Points, in no order, along strands that fork and pass close to each other.
Two points are linked if the straight distance between their rows is under 28.9.
(287): 38  19  48  -2  -10  18  -27  17
(354): 9  3  -15  -13  45  16  67  -19
(393): 21  4  2  -6  -19  -23  16  10
(38): -40  -15  26  20  20  11  -43  -25
(241): 20  14  -2  -5  55  21  70  -19
(290): 33  9  -31  -23  -8  -15  69  18
(886): 6  7  -56  -18  -27  -12  34  22
(567): -28  -18  -30  -6  10  4  10  -10
(364): -23  -1  43  26  38  32  -46  -25
(285): -35  -22  -2  4  7  -1  -22  -20
(395): -17  -14  -9  -3  8  -5  6  -11
(168): 18  8  -51  -19  -28  -19  44  25
(140): -28  -8  45  19  15  25  -66  -16
(327): 28  16  47  4  5  21  -26  9
(232): 19  3  13  -2  -37  -24  -12  20
(733): -40  -16  10  16  51  23  -8  -41
(144): -10  -1  49  19  15  34  -72  -8
(416): -18  1  39  23  31  26  -35  -19
(334): 34  24  12  2  55  19  70  -18
(765): 7  1  -52  -10  -45  -31  7  23
(345): -8  9  43  38  62  50  -36  -18
(763): -26  -15  -27  -12  23  10  29  -13
(814): -45  -15  -57  -10  -1  9  14  5
(596): 10  2  -40  -8  -50  -38  -4  20
(847): -51  -30  -15  6  9  -3  -23  -22
(603): -13  -9  -45  -9  -24  -14  9  8
(294): 42  13  -7  -7  -54  -43  5  34
(55): -16  -3  32  11  7  5  -31  -12
(203): -41  -20  -13  0  44  25  14  -33
(314): -22  2  38  33  56  41  -35  -27
(439): -37  -13  36  18  16  16  -54  -22
(703): -14  -1  29  13  22  12  -23  -21
(834): 2  11  -67  -12  -44  -26  14  24
(329): 8  11  47  15  21  33  -36  -3
(10): 31  8  -15  -7  -60  -44  -8  32
(651): 17  4  -26  -6  -50  -38  -2  25
(568): 26  7  26  -4  -40  -23  -15  26
(369): 36  16  12  -11  -8  -18  43  11
(852): 29  11  -47  -20  -22  -19  59  23
(827): -4  -7  20  3  -25  -16  -31  8
(135): -25  -16  -5  2  5  -5  -6  -14
(266): 0  -7  2  -2  -2  -10  7  -4
(692): -37  -13  21  21  47  25  -20  -40
(514): -49  -22  12  13  28  11  -34  -33
(27): -13  -7  22  9  -11  -8  -32  -4
(481): -10  -11  -21  5  -53  -39  -44  14
(343): 0  -8  -8  4  -56  -35  -43  19
(622): 46  19  48  -7  -24  18  -39  25
(804): -28  -5  31  28  55  29  -25  -34
(192): 62  22  44  -19  -48  -2  -24  41
(874): 42  23  33  1  11  5  29  6
(592): -17  -13  -41  -1  -38  -28  -23  9
(332): -15  -8  -25  -14  31  14  47  -14
(265): 45  19  26  -5  -4  -9  32  8
(727): -23  0  -64  -13  -12  1  30  12
(737): -41  -20  -47  -9  5  7  10  -8
(477): -37  -17  -18  -6  48  27  31  -30
(85): 4  15  42  36  63  50  -18  -16
(822): 10  -2  4  -4  -5  -14  14  0
(261): 39  13  34  -9  -36  -13  -15  26
(63): 39  13  -6  -18  -16  -23  50  17
(51): -40  -17  -3  8  46  21  4  -36
(121): 21  15  48  8  9  28  -40  6
(269): -16  -5  -55  -11  -18  -6  18  13
(340): 39  8  -15  -12  -47  -40  22  28
(326): -13  -8  -45  -5  -31  -21  -5  11
(465): 30  23  34  6  27  10  30  -5
(238): -5  -3  -14  -12  37  17  53  -19
(855): 40  15  -15  -19  -10  -16  60  17
(139): -52  -29  -32  0  14  6  -10  -20
(353): 13  0  -9  -3  -43  -33  -9  19
(356): 46  18  40  -11  -44  -9  -20  35
(875): 30  7  -10  -10  -29  -30  19  21
(509): -29  -12  -20  -8  52  28  44  -29
(111): 31  22  29  9  41  19  33  -10
(845): -51  -28  -8  5  27  9  -22  -32
(516): -13  -9  -32  1  -46  -36  -33  11
(97): 62  21  50  -15  -36  10  -38  36
(209): -3  -8  8  2  -42  -28  -38  15
(487): 39  28  23  7  50  21  53  -12
(361): -38  -5  -66  -11  -13  11  29  15

A fork is a point with three links. Follow the links from the first point to the second and name the forks in between, in order.
(356) / (294) | (651)
(763) / (135) | (567), (395)
(845) / (737) | (847), (395), (567)
(822) / (567) | (395)
(85) / (203) | (314)
(514) / (567) | (847), (395)

A fork is a point with three links, a tip a point with one. Leave the first point through the second and follow the links. Name the first fork or tip that comes.
(287) / (327) | (329)
(395) / (135) | (847)
(238) / (332) | (567)
(651) / (596) | (834)
(804) / (692) | (509)
(340) / (875) | (395)
(63) / (855) | (886)
(55) / (703) | (314)
(875) / (340) | (651)
(514) / (38) | (144)

Follow the links from the first point to the second, and from the first to the third. Name the last point that the two ways share.
(875) / (232) / (834) | (651)
(85) / (55) / (733) | (314)
(294) / (765) / (261) | (651)
(332) / (269) / (135) | (567)
(393) / (814) / (845) | (395)
